A landscape with many valleys, sampled at points; each row gives a point and its height.
A ball rolls from a point to the lowest of its 2 nearest points, and stops where none of them is lower. Distance is the straight distance between rows; heights are no part of it.
j_232: [ 14  31   2 -52  25 -11  11  13  34  18 -23  15 -14  20 -11  14 -29  45
 -10  -7   8]  h=268
j_765: [  7  14 -16  -2   6  -9  14  -6  12 -15  28  -7  -4   1  -8   1  23 -18
  44   7  29]  h=282
j_319: [ 10  -2  14  18  26  50  33  22 -29  -5  20   1  -1  33  24  65  16   7
  42   4 -11]  h=428
j_867: [-11 -48  18  12 -11 -15  40  -5 -13   6  27 -18 -58  30 -11  11  26 -24
  30  57  15]  h=374
j_686: [ -9  21  -5 -27  -8 -61  34 -17  56  23 -26   6  -5  12  25   2 -34  16
 -14 -35 -16]  h=147
j_279: [-53   8 -12 -46  -2 -62  28  44  -6  18  16 -12 -20  -3   4   6  12  22
   2 -32  -7]  h=484
j_969: [ -4   3 -34   9 -13  62  -4 -26   5 -23   5 -26  41 -17  -9  -5  -9 -46
  13 -43 -39]  h=501
j_890: [-35 -40 -13  -1  -7 -65  63  30   1  12  39  15 -32  26  21  24  38  15
  -1  37  43]  h=280
j_592: [-14 -27  -1 -19 -54   3  52 -57  26  -6   5   1  -9  -6  -5 -27  20 -45
 -33  -9   5]  h=103
j_883: [ -2 -26  11  22   6  51 -24  25 -42 -37   0 -17  13   2 -37 -10 -35 -24
 -25   9 -42]  h=421
j_922: [ 37   3  -8  14  22  54 -16 -21 -15 -37   0  -5  27  17 -47   3 -20 -34
  43  28  28]  h=472
j_536: [-38 -18  51 -67 -27   6  44  11  36 -42 -19   8 -51  -9 -25 -26 -18  38
 -23  -8  -5]  h=405
j_155: [-27  14  -8 -63  16  -6   8  22  34 -48  18 -20 -54 -42 -58 -43  17   6
  22 -12  27]  h=290
j_758: [ -5 -18 -23 -16  29  68 -63  30 -42  -7   7  10  34 -37  -1  18 -33  18
 -69 -65 -64]  h=232
j_782: [-28 -17 -39   0 -17  61  -5 -35  42 -26 -52 -26  49 -18 -31 -43 -77 -26
 -28 -44 -62]  h=649
j_640: [-23  19 -14 -62 -11 -26  25   7  27  -5  14  18 -16 -44  -7 -24  29  12
 -13 -35  26]  h=253
j_131: [-16  -6  10  -7 -12   4  18 -36  62   8 -63 -31 -13   8  -9 -31 -81 -15
 -33 -22 -73]  h=333
j_271: [ 42  43  10 -16  31  31  -2  13  32  22  -3  15 -24   6   2  27  -2  34
   8  14   7]  h=304
j_932: [ 25   5   9  38  -7  38 -24  11 -36   8  26   8  15 -19  28   9  36 -12
 -11   9  -5]  h=300
j_165: [-41  12 -28 -53 -26 -10  14 -20  41 -29 -18 -16  15 -39 -29 -46 -18 -19
   7 -55 -10]  h=286
j_250: [-13   3 -52  17   6 -36 -24  -3 -36 -12  17  -9  52  -1  12 -13 -20 -34
 -16 -42   3]  h=396
j_358: [ -6  14   6  -3 -27  -4 -34   8  -2   0 -17   0  22 -21  -1 -25 -25   1
 -24 -11 -32]  h=533
j_842: [-18  13  42 -37 -40 -36  35 -12  82 -43 -48  14 -16  -8  17 -32 -45  47
   1 -20  -2]  h=406
j_383: [ -6 -11 -25   4 -26   4  20 -55  27  12 -33   8  36 -12  11 -37 -36 -42
 -64 -32 -17]  h=569
j_733: [ 23  -8   6  57  32  53 -36  44 -50 -45  20  -3  21   4  -4  16  -9 -18
   4  14 -19]  h=391
j_718: [ -6   1  23  33 -52   8  -4 -53  28  -2 -26 -34   3   6  11 -16  -4 -29
  70  10 -30]  h=628
j_726: [ -2   2 -27 -20  -4  12  16 -77  48  26 -67  10  67 -11  17   6 -42 -16
 -75 -80 -46]  h=543
j_286: [-31 -21 -13 -15  13 -26  52  21  37 -77  31  -5 -53 -67 -34 -65  31 -42
 -23 -11  27]  h=323
j_135: [-30  -2  18  -1 -46 -73  24  22  48 -35  28  25 -41 -33  30 -38  47  49
  18  33  69]  h=218
j_659: [ 34  25  -1 -10   1  43 -32 -10 -11   3  -8  31  47   4   2  23  -9  24
 -25 -12  10]  h=112
j_635: [ -9  22   0 -41 -27 -11  28   0  26  10  15   6   5 -29  29   9  45  14
   6 -37  -4]  h=293
j_962: [ 15 -18 -28  44  14 -70 -11  12 -24  24  24  16   5  31  31 -12 -24 -15
 -28  33  26]  h=358
j_474: [ -7  14 -25 -50  16  -5   7  26  -9  13 -14  46  41 -25  23  16 -25  33
 -68 -73 -18]  h=203
j_137: [-18 -15 -14   3 -14  39 -22 -25 -10  14 -21 -18  35  -8   1  -9 -39 -29
 -59 -49 -76]  h=473
j_475: [ 16  35  35 -51  -8  55 -21 -16  24  20 -17   2 -25 -23 -25  22  38  34
  29   3 -14]  h=407
j_898: [ 11   1  46  11 -33 -34  11 -31   2  63 -22   9  -2  37  45  51  44  45
  43  34  12]  h=592
j_657: [ -3   0 -39  10  13  29 -56 -16 -57   1  19 -10  57   6  13  17  -9 -20
  -4 -51 -15]  h=415
j_302: [  5  14   3 -43  12  25   9 -25  16  14 -14 -30 -10  23 -17  43  -9   7
  54 -25 -39]  h=375
j_600: [ 19  10 -15   2  20  83 -41 -15 -43   1  19 -17  41 -13  10  53  32 -13
  51 -40 -25]  h=455
j_448: [ -2   0 -17 -25  37  27 -15  66 -29  -3  -1  31  19 -32   9  10 -30  29
 -80 -47 -32]  h=92
j_693: [  5  -3  10  -6   2  -3 -43   7 -48  36   2   1 -10  14 -28 -16  -7   3
 -28  24   1]  h=420
j_561: [  0  20  41 -43 -22   4  -6  -9  23  26  -8  -6 -46   0 -15   3  28  38
  34  18  11]  h=387
j_181: [ -3  25  40 -22 -35 -33 -26 -12  43  56 -27  -5 -39 -37  17 -21  14  30
 -24  -5 -42]  h=453
j_553: [ 21   3  28  39 -35 -36   2 -61  46  33 -42 -11  -5  37  31   6 -29  -8
  15  31 -32]  h=568
j_649: [  0 -14  43  -8 -37  12  39 -27  41   6 -17   6 -26  -4  16  -5  -4  -5
 -37   4 -41]  h=489
j_673: [-19  12   5  31 -39 -21  -5   4  26 -41   5 -33  -4 -17   5 -29  -3 -28
  66   2 -25]  h=632
j_705: [ 19 -15  25  11  27  51 -10   1 -53  48   9 -16 -33  27  -2  40  21  -7
  30  32 -20]  h=516
j_916: [ 18 -31  39  70  12  33   9  32 -60  -8   8   7   2  18  21  34  43  -5
  80  68  31]  h=458
j_797: [ -1  38  24 -24 -10 -31   0  38  37   8  -2  23 -38   0   1 -10  21  76
  26  41  65]  h=332
j_278: [ 15 -22  -4  29 -31 -64   8 -19  15  14  -6  24  -2  19  19 -35 -30 -15
 -30  47  24]  h=334
j_985: [-17 -26 -22   8  19 -55  56  38  -4 -19  41   8 -26   6   4  -3  17 -20
 -20  16  28]  h=255
j_243: [ -1   5 -34  33  46 -32 -14  31 -45   9  48 -20  -1 -16 -15   7  75 -15
  51  23  60]  h=385
j_569: [  6   8  13 -35  18 -13  40  18  15  62   4  25 -44  16  17  27  29  35
 -41   6  12]  h=414
j_952: [-16  -7 -24   8  28  44 -32  25 -69 -26  34 -22  46  -7   2  39  26 -11
  25 -47 -16]  h=437
j_999: [-26  12 -25  32  17 -90  21  83  11 -40  24  13  -1 -17  13 -20   4  22
   4  17  43]  h=173
j_106: [ 45  22 -10  22  51  23 -58   6 -42  42   8  38  23  41  29  34  -7  38
 -25   5  51]  h=554
j_931: [ 44  23   9 -53  29  51 -46 -58  32  50 -48  13  21  -2 -30  36 -30  40
 -56 -15 -34]  h=612
j_429: [ 18   5  27  23 -38 -27  27 -10  35  13   2  20 -15  22  43  23  16  23
  36  41  14]  h=584
j_69: [ 11   7 -12 -21  29  58 -14   1   3   3  -3 -12  16  -8   2  33 -28   2
 -20 -44 -64]  h=379
j_151: [-15   9 -21 -31   1 -31  14  -2   9  24 -13  -6  17   3  21   6 -33   0
 -25 -57 -47]  h=225
j_442: [ -4   1 -21 -20   1 -69  58  20  46 -15  -8  25  -2  11  24 -16 -43   5
 -15 -17  14]  h=40
j_48: [ 17  52   5 -22   6 -20 -24   4  14  62 -19  34  32  -6  44  32  18  61
 -46 -37   0]  h=572
j_241: [ 12  -6 -19  32  -1   5 -12   5 -31 -19  37   4  18 -34  -4 -28  30 -52
 -28  -1  12]  h=272
j_781: [-19  22  -3  23  -8 -66   1  61  -1 -41  21  11  21   3   2 -13  20  36
  45  31  59]  h=122
j_717: [-24   3  26  -1 -51 -43  23  14  42 -30  13   6 -35 -31  24 -29  14  17
  13   5  -4]  h=563
j_105: [ 14   5 -28  19  15 -35  28   9  27 -30   6   5   7  30   7 -15 -55 -27
   4   4  10]  h=137
j_108: [  2 -21  40  29  12  38  39  32 -27 -26  15  -2 -26  26  -3  40  29   4
  60  55  18]  h=444
j_465: [-11 -32  36  26 -71 -70 -12 -25  26  21  -2   9 -35  -1  30 -19  24  22
  27  76  21]  h=226
j_487: [-30  -7   9 -55 -28 -56  17 -29  18  39 -54  17  -2  -5 -10 -29 -44  11
 -63 -36 -19]  h=470
j_528: [-36 -27 -17  24 -49 -82  41 -11  41 -25  13 -16  -9  11  36 -22 -14 -20
  35   7  -5]  h=613
j_148: [  4  38 -18  -9  34   2 -51  49 -14   6   9 -26 -13  -7 -28   4  -6  24
  42   1 -10]  h=519
j_144: [  4  16  25 -15 -34 -20  37 -48  84  -1   2  -9 -57 -19  39  -3  29   6
  38  -3  -4]  h=436
j_544: [-16  -4  27   4 -54  38  55 -27  74 -59 -24 -13  -6 -11   7 -26 -23 -19
   8 -11 -37]  h=607
j_876: [ -9  14 -13  20  52  12 -75  78 -69 -20  14 -11  19 -11 -31  -5   5  31
 -10   0   8]  h=512
j_728: [ -7 -23  -9  44  56 -19  17  55 -50 -28  34 -18 -12  26 -29  24  27 -16
  26  35  27]  h=239
j_682: [  6   1  -5  72  13 -45 -23  72 -28 -29  32  14  13 -20  12 -17  31   3
  -5  44  35]  h=316
j_132: [-34 -10  18 -33 -26 -23  24 -41  82  10 -73 -19 -38 -23  -7 -55 -62  -5
 -46 -32 -60]  h=380
j_8: [ -3   1  40 -18 -24  57 -29   7 -39   7 -15  -6  18   6 -23  28  10  27
  24   2 -29]  h=439
j_784: [-14  -1  10 -44 -13  21 -36 -24 -12  13 -44 -16  32  24 -42   5 -55  20
 -13 -20 -41]  h=452
j_257: [ 42   4  27  57  33  79 -45  34 -61  16  23   8   3 -12  30  33  48   1
  23  21  -8]  h=330
j_681: [ -9  -2  51 -27 -35 -37  46 -28  97 -44 -21  11 -68   3  32 -27 -15  49
   6   9  22]  h=438
j_637: [  1   0  -1  36  16 -18 -27  47 -59   0  20  12  24  24   5   4   6  16
  -1  28  34]  h=343
j_218: [ 19  -6 -25   1  61  63 -74  13 -46  20  15   3  16   6  19  41 -15  20
 -46 -50 -37]  h=310
j_468: [-10   7 -33  17  34 -69 -19  60 -36  33  35   9  -9 -12   0 -21  32  13
 -35  19  49]  h=462
j_463: [-50  -9   5 -61  -5 -20  37  50 -13 -12  -2   2  -2 -19 -10   1 -12  19
 -27 -48 -28]  h=460
j_228: [ 19 -12  47  25 -38  46  31  -1  15 -20  -3  11  -7  -4  31  15  10  -5
 -12  20 -43]  h=476
j_253: [ 36  11 -24 -29  23  47 -40 -76  49  36 -57 -13  25   0 -38   2 -59  -4
 -45 -27 -40]  h=623
j_671: [ 21  23 -16 -17  48  46 -65  19 -44  58  11   6   0  -4  12  34  24  40
 -36 -25  -8]  h=347
j_326: [-23 -24  -4   9 -18 -41  30   5  22 -35  39  -1 -51 -41 -21 -50  45 -34
 -15  29  37]  h=278
j_425: [ 17  13 -23 -17  20  14 -25  -1 -35  58  23  13   4 -10   9  13  27   3
 -47 -24   3]  h=366
j_431: [  6 -14 -14  26 -16   8   5 -45 -30  41  23 -14  10  10  37  29  35 -45
  21  -7 -17]  h=342
j_480: [-17  -1 -36  23  -5 -54  16  19 -24 -41  39   0  49   9   5   3  26 -22
  32  -5  47]  h=227
j_469: [ 26  15  -1  12   7  31 -20  23 -24  -6   2  44  50   4  42  20 -19  28
 -60 -34  -7]  h=170
j_366: [ 24   9 -11  -8  12  81 -35 -57  -4  16 -19 -21  49   6  14  54   1  -7
  39 -51 -57]  h=471
j_82: [ 19  -9 -38  11  40  39 -38 -13 -47 -37  18 -22  33  -5 -67 -14   2 -45
   7   2  25]  h=485
j_457: [  4   1 -16 -14  36 -39  24  34   5  48  16  20 -40   9  25   6  -1   7
 -54   6   5]  h=429
j_754: [  5 -11 -12  29  39 -19 -26   9 -66  29  25 -29  -8   6 -13  19  60 -25
  97  38  52]  h=372
j_826: [ 23  13 -32   0   5  36 -42 -72  19  24 -43 -21  33  19 -23  -4 -56 -26
   1 -22 -30]  h=631
j_523: [ 13 -11 -28  -7   9  54 -18 -42  13  27 -24  12  38 -31  21   6 -37 -17
 -92 -70 -67]  h=494
j_986: [-38 -17   9 -67 -32 -26  46 -35  43  20 -44  21 -25 -43  -5 -48 -19  -6
 -60 -48 -18]  h=445
j_752: [-16   4 -30 -14  16 -13  38  17 -16 -59  30  -8  32   6 -29   7  13 -26
  24 -14  34]  h=254
j_924: [ 50  31   6 -35  24  38 -51 -66  10  71 -31   8  24  12  -7  45   7  24
 -23 -19 -12]  h=606
j_581: [-19 -14  19  14 -11  11 -25  21 -56   4  -1  -4  35  28  29  30 -20  18
 -13 -23 -48]  h=474
j_325: [ 45  11 -15  14  60  32 -39  13 -32  23   9  10  -5  32   0  26 -19   8
 -12  15  18]  h=544
j_500: [  9  13 -31  -6  37  -6  19  -3  21  -5  -3 -22   4  41   7  26 -57 -15
  15 -25 -26]  h=202
j_940: [ 12 -33  15  30  37  40  -4  21 -81  13  27 -10 -22  16 -25  24  41 -22
   4  44  24]  h=525
j_748: [ 57  31  17  -4  41  61 -22 -18   4  40 -16   9 -11  17  -4  44  12  16
  49  27  13]  h=329
j_617: [ -7 -18  16  24  20  46 -48  21 -86  16   7 -19  21  29  28  53   5  12
  22 -22 -44]  h=492
j_901: [-13 -30  44   5 -75 -70  16 -73  54  22 -21   6 -28  19  29  -8  14  22
  25  46  20]  h=267
j_318: [-13   5  15 -18 -37 -40   7 -38  67  29 -33 -16 -46 -35  12 -44 -11  -9
 -27 -19 -43]  h=423
j_490: [-16 -35  12   2  -9  -3  30 -12 -21 -14   7 -21 -28  40 -38  -4 -17 -31
  18  40   6]  h=359
j_672: [ 32  -4  18  13 -46   6  11 -46  -4  27  -1  38  21   8  21   0  25  -5
 -39  25  24]  h=585
j_526: [ 33  -5   0   5 -27  39   7 -46   8  13  -7  28  26  -9   9 -16  -1 -31
 -68   1  -3]  h=580
j_884: [ 21  -6   5  41  66  25 -41  30 -86   4  -2  -3  17  30 -33  26  26   8
  68  50  71]  h=394
j_955: [ -4   2 -10  20 -39 -10  24 -84  47  25 -53  -3  59  13  41  -7 -30 -24
 -52 -48 -40]  h=557
j_893: [-17   2  -7 -19  32  33 -53  68 -61 -38   4  -4  36  -4 -45   5 -24  36
 -15 -22 -10]  h=495
j_323: [-28  30  -2 -17 -21 -41  -4  50   2 -56   9  14  29 -21 -24 -28  13  35
  36   2  43]  h=172
j_74: [  5  14 -21 -49   5 -37  32  -5  20  16  16  25 -18  -3  -7 -12  25   5
 -17  -1  54]  h=214
j_968: [  0  15 -37  -3  55 -37  -7  62 -18  25  24  18 -18 -18  12 -11  -1   7
 -55 -14  19]  h=447
j_35: [  7 -10 -41   3  16  87 -30 -48 -16 -18  -1 -26  65   5  -9  31 -26 -33
  32 -54 -36]  h=486
j_368: [ -7  -9 -42   3   3 -63   9  -4 -10  24  21   3   3   4  12 -23 -14 -34
 -31  -7  17]  h=377
j_989: [-34 -33  10   2 -21 -27  18   7 -26 -49  -1 -12   3  25 -54 -40 -28 -27
  -1  26  19]  h=341
j_494: [-23 -15  -8  19 -52 -62  16 -12   2 -16   4  -3  28  28  20  -9 -21 -14
  27  14  12]  h=605
j_363: [-13  18 -25 -76   2   6 -14   1  16  17 -43  32  44 -42 -12  -1 -39  36
 -49 -73 -36]  h=269
j_31: [  7  -4 -29  46  33 -52   6  26   2   7  39 -23 -35  11  12   7  16 -31
  44  33  16]  h=150
j_909: [-13  -6  22  22 -52  45  18 -59  53 -14 -44 -33  15   4   3 -12 -24 -29
  25 -11 -56]  h=619
j_889: [-31  -3  23 -18 -23  10  -8  21 -54  13   7 -18  22  21  -1  34  17  22
  32 -16 -29]  h=454
j_214: [-11 -11 -12 -21  22 -11  -8  18 -38 -30   5  -6  12  21 -74 -25 -29 -16
 -16  12  28]  h=321
j_66: [-15 -12   1  35  34  -8 -34  62 -91   5  23   0  14  21 -28  10  43  31
  -5  41  61]  h=363
j_297: [ 29  27   5   2   5  50 -28   1 -36  -1   1  24  50  20   5  33  17  24
  31   6  35]  h=159
j_81: [  9  -1 -20 -47   9 -12  35 -30  -9  39  13  22   3  27  -3  17  16  -8
 -31 -12  37]  h=186
j_976: [ 63  21  11  34  48  60 -15   3 -21  42   8  24 -14  17  28  48  28   9
  33  44  34]  h=346
j_17: [ 43  46   3  -6  32  14 -25   8   1  60  -9  40  11  20  31  35   6  59
 -41   0  27]  h=564
j_84: [-39 -23 -31  26  34 -92  54  87   6 -23  40   9 -37  -7  14  -5  29  20
 -13  31  48]  h=216
j_506: [ 11  29   5 -30  -2  14  27 -45  71   8 -17 -24 -30   2   5  20   5  -5
  42 -23 -26]  h=404
j_208: [  8  22  22  26  -9  -4 -43  33 -12  -8  -9 -17 -13  -1 -13 -13  -8  11
  59  40  -7]  h=536
j_433: [-18  -8  28 -44 -19  15   6 -21  26 -29  16 -23 -72 -34 -49 -43  33  -9
  27  17  20]  h=222
j_230: [ -2   6  18 -33 -21  -5 -36 -31 -16  36 -29 -11  -4  20 -36  -9 -18   3
   5  11  -6]  h=434
j_585: [-31  19  -9 -48 -28 -32   6  16  16 -53 -10   6  34 -20 -32 -41 -26  15
  15 -26  22]  h=224
j_343: [-35  -9   6 -50   4 -44  36  13  40 -59  26  -8 -76 -28 -25 -45  32  23
  21   4  60]  h=312
j_362: [-26 -13 -31  33 -11  26   7  -2  24 -42 -29 -34  23  -9 -18 -50 -76 -54
 -18 -23 -49]  h=660
j_804: [  7  18 -23  54  53 -19 -25  89 -33 -38  35  14  13 -42  -1 -19  21   6
 -37   2  19]  h=281
j_566: [-18 -13  -6  -4  37 -29  -6  54 -42 -57  11 -13  -2  -4 -88 -35  14  -4
 -16  25  41]  h=299
j_348: [  5 -18  19  18 -29 -28  38  -9  43  16  12  11 -56 -19  33 -21  13 -19
 -36  25 -23]  h=505
j_794: [ 50   2  -8  49  53  28 -43   6 -59  -1  15   9   9  12 -24  10  25 -22
  35  48  60]  h=378
j_572: [  6  -8 -16  41  73 -20 -24  58 -61 -46  27 -16  14   7 -67  -6  23  -5
 -10  27  49]  h=273
j_815: [-35 -27 -12 -33 -19 -14  70 -20  49 -18 -34  17 -23 -38  -5 -58 -36 -40
 -54 -46 -14]  h=413
j_15: [ 30  19  18  22  -4  -7 -36 -38   8  37 -40 -18  12  33  20  20 -40   6
  25   9 -37]  h=558
j_887: [-54 -30  18 -51 -19 -20  51  43  -1 -38   4  15 -25 -29 -30 -32  -2   6
 -31 -21   1]  h=435
j_793: [ 25 -18  40  36 -34 -14  29 -48  37  24 -11  -1 -33  26  30  19   7 -14
  43  51 -10]  h=577
j_761: [ 34  -5  21  66  47  71 -44  35 -64 -28   9  -8  12 -14  -8  20  27 -21
  63  39   4]  h=360
j_785: [  7   4  -7 -14 -23  13  26 -42   8  35  13  -3  17  -2  30  32  37 -22
  -7 -37 -28]  h=324
j_434: [-33  26  -7 -27   6 -33 -21  46  -8  18  14 -33 -23  -8  -8   6  11  25
  37 -19 -21]  h=502
j_568: [-25   3  11   0 -44   8  42 -44  95 -61 -14 -23 -35 -33  11 -58 -17 -20
  24 -19 -14]  h=594
j_33: [-29  -5  15  -8 -29 -20  35  10  61 -73   4  -9 -51 -41   3 -61  -6  -7
  11  -4   0]  h=579
j_256: [-26  -1  -3 -40  -3  29 -34  25 -41 -18 -11   1  44  14 -31  14 -40  32
 -18 -38 -35]  h=475
j_766: [ 11 -29  -2   5  13  36 -33  -9 -59  22   8   8  13  14 -12  -4 -17 -24
 -74  -7 -16]  h=402
j_570: [ 25  -7 -29  13  12  80 -68 -42 -33  -7  -2 -20  35 -16 -43 -15 -14 -47
  -2  -6 -14]  h=499
j_505: [-21  13   4 -79 -21  17  -2  -3  47 -19 -53  18  16 -46 -37 -25 -48  35
 -30 -49 -28]  h=331
j_47: [-29  -4  32 -57 -40  -2  39  -5  50 -37 -50  37   1 -21 -16 -32 -46  32
 -38 -27   0]  h=373
j_771: [ 14  35   5 -42  17 -33  17 -30  57  20 -51   3  11  37   0  29 -54  35
   0 -26 -20]  h=219
j_723: [ 10 -23  -8 -14 -18 -21  46 -54  14  23   7   8 -10  26   2  -2  -5 -35
 -29   6  17]  h=155
j_385: [  8  25   2  -4   7 -26  13  15  28 -10  21   9 -35   7  -6  -3  38  25
  58  42  71]  h=301
j_565: [ -8   3  -6   6 -44 -59  24 -18  11  10  -3  27  39  18  44   2  -5   8
 -11 -12  14]  h=597
j_527: [ 39  25  39   5 -16 -12  -1 -77  21  60 -40   9  24  39  32  54  21  21
  27   9  -3]  h=598
j_583: [-13  13 -18 -49  -1  36  -1 -36  25  12 -22 -30  28  -3 -13  33 -18   5
  10 -64 -63]  h=338
j_791: [ -7   6   2   3 -36  27  16  -3  19 -41  -3   6  33 -24   0 -14 -13 -16
 -10 -22 -18]  h=518
j_40: [-24  -5  -9  42 -38 -44  14 -12  53 -34  -5 -33 -19 -11  13 -54 -36 -34
  30  12 -21]  h=624
j_288: [ 28   8  18  38 -10  14 -45 -14 -12  11 -24 -19   5  17   1  -4 -29 -13
  47  32 -21]  h=547
j_147: [-31 -27   8 -16 -19  44  -7   7 -24  -5 -15 -23  -6 -13 -36 -23 -34 -26
 -55 -17 -63]  h=448
j_303: [ 18   9 -16  42  67  -5   5  51 -23   4  29 -16 -25  37  15  39   8   2
  58  31  28]  h=199
j_272: [ 17  -5  13  14 -36 -37  22 -30  -6  51   0  30  29  27  54  34  23  19
 -34   7  16]  h=590
j_516: [ 11   3 -26 -10  27   5  29 -19  61  -4 -31 -19 -10  18  -2   2 -78 -22
 -24 -34 -51]  h=271
j_677: [ 24  -3 -23  14  31  19 -42   8 -58  34  30  36  17  -2  28   4  15  -5
 -85 -20  13]  h=382
j_455: [ 11  -8 -13  39   4 -58 -10  16   3  41  33  -6 -49  -6  19  -4  42   0
  40  61  30]  h=100
j_749: [-14  12  18 -21 -18 -36  35   6  54 -50  28   8 -62 -21   9 -24  46  44
  50  34  76]  h=265
j_923: [ 17  17  12 -22 -26   1  36 -51  73 -20  12  13 -43 -23   7 -26  29  -4
  21   7  44]  h=456
j_293: [ -6 -11  18  57 -41 -45   4  32  21 -12  23  -4 -29 -22  36 -14  17   1
  17  47 -17]  h=578
j_101: [  3  -7  27 -17  14   1  30  14 -10  49   9   7 -49  39  -3  32  23  34
  -2  44  21]  h=401
j_237: [-11 -20 -11  36  16 -53  32  51 -19  -1  36  16 -12  23   7  15  43  24
  10  63  71]  h=303
j_987: [ 20   9  -1   9  37  59  -6  25 -17  -2  13  -8  -3  13  21  48  -3   3
  12 -14 -43]  h=409
j_89: [  6 -11 -16  20 -14  40  -4 -33  -9 -52 -11 -10  44  14 -36 -24 -38 -46
   9  10   7]  h=457
j_123: [  3 -22 -10  30   6 -10  -9 -13 -54  41  34 -22  -9   5  23  31  54 -42
  63  16   4]  h=356
j_77: [-34  -2 -39 -49  -9  -1  14 -26  16   6 -24 -17  24 -21 -12 -10 -36 -21
 -25 -72 -44]  h=284
j_14: [ 49  10   3  36  39  23   1  16 -17  10  19  29 -16  24  -3  19  22   7
  13  58  60]  h=362
j_213: [ -5 -22 -14  55  -3  32 -18   7 -42 -59  11 -26  38  -6 -31 -30 -17 -61
  -8   8 -11]  h=442
j_664: [ 26 -19   7  29  58  53 -34  27 -80  10  17   9  -6  36 -12  25   4   0
 -28  27  18]  h=534
j_598: [ -1  34  25 -27   0   7 -18  42  13 -11   2   2 -36 -21 -28 -17  18  46
  24  28  26]  h=361
j_891: [  6  12 -16  24  -4   4  -7   8 -45 -17  31   8  55   9  10  22  41  -6
  43   0  45]  h=198
j_421: [ -3 -18   1  37 -20   0   2  -5   0 -35  31 -14 -18 -38 -17 -43  35 -58
  -2  26   5]  h=242
j_660: [-14 -14  12 -28 -39  21  14 -54  13   2   8 -17 -28 -14 -31 -25  40 -35
  16  12  10]  h=164
j_895: [  6   4  51 -22 -30  69  -3 -14  -7  -7  -9  -1 -13 -13 -24  14  33   8
  41  22  -9]  h=422
j_411: [ 19  26 -13  28  19   9 -22  62 -16 -26  17  30  29 -26  22 -13  -4  11
 -44 -12  -2]  h=233
j_229: [ -7 -20  22   4 -56 -50  25 -49  53  -3 -17   7 -32  17   7 -38 -12  -7
  -2  45  27]  h=302
j_996: [  9  33 -11  34  58  18 -61  71 -44   5  22 -21  -9 -18 -15  11  28  26
  39  15   9]  h=528
j_464: [-43 -39 -13 -32  -3 -25  75 -12  53 -54   5  -4 -63 -42 -16 -68 -13 -46
 -29 -25  10]  h=371
j_802: [ -7 -26   4  71 -16 -68  16  36  12 -45  30  -3 -20   0  17 -12  12 -11
  44  67  24]  h=588
j_574: [  9  -1 -13 -35  28  38  11 -56  56  30 -62  17  40 -40  13  28 -42   2
 -95 -84 -80]  h=521
j_62: [ 33 -24  26  54  -9  27  18 -18 -30   2   2   9  13  27  30  39  25 -32
  82  54  23]  h=469
j_732: [ 45  24  -1  -7  22   9 -31 -70 -13  69 -26   4  27  37  23  49   6   8
  18 -13   6]  h=602
j_903: [ -5 -26  19  -2 -14   1  43   1 -17  25  24  -1 -35  23  14  22  26  -8
 -10  25  -6]  h=388
j_529: [ -6 -16  16  35  35   7  -3  54 -72  13   7   4  -1  40 -13  33  36  34
  42  69  68]  h=383
j_277: [ 29  -9  23  16  23  58 -51 -15 -63  56  -2  -5   3  21  30  48  16   6
   9  -2 -31]  h=506
j_550: [-11  -2 -47   5  -7  40 -28 -55  12  -4 -46 -27  70  17 -15 -21 -77 -21
 -16 -47 -37]  h=639
j_417: [ 18 -15  43  30 -18  53  31  20   4 -45   8   7 -30   3  -3   9  10 -10
  24  47 -12]  h=459
j_845: [-25 -11  -5  15 -38 -84   0  12  28   0  35   5 -46 -21  26 -25  55  15
  36  50  47]  h=163
j_609: [-29   3   5 -10 -32 -45  -4  24  16  -7   0 -11 -12 -28   0 -43 -13  -5
  -9  -8 -22]  h=548

Call two points neighbours if one is among the 2 nearest of the other. Go from one point of each pair to the other, from neighbour to neighbour, staying as low as possible. Name the highest point that can't be avoided.
j_421, j_592 -> j_487
j_781, j_592 -> j_884
j_781, j_442 -> j_165
j_448, j_583 -> j_681
j_659, j_455 -> j_385
j_659, j_592 -> j_343
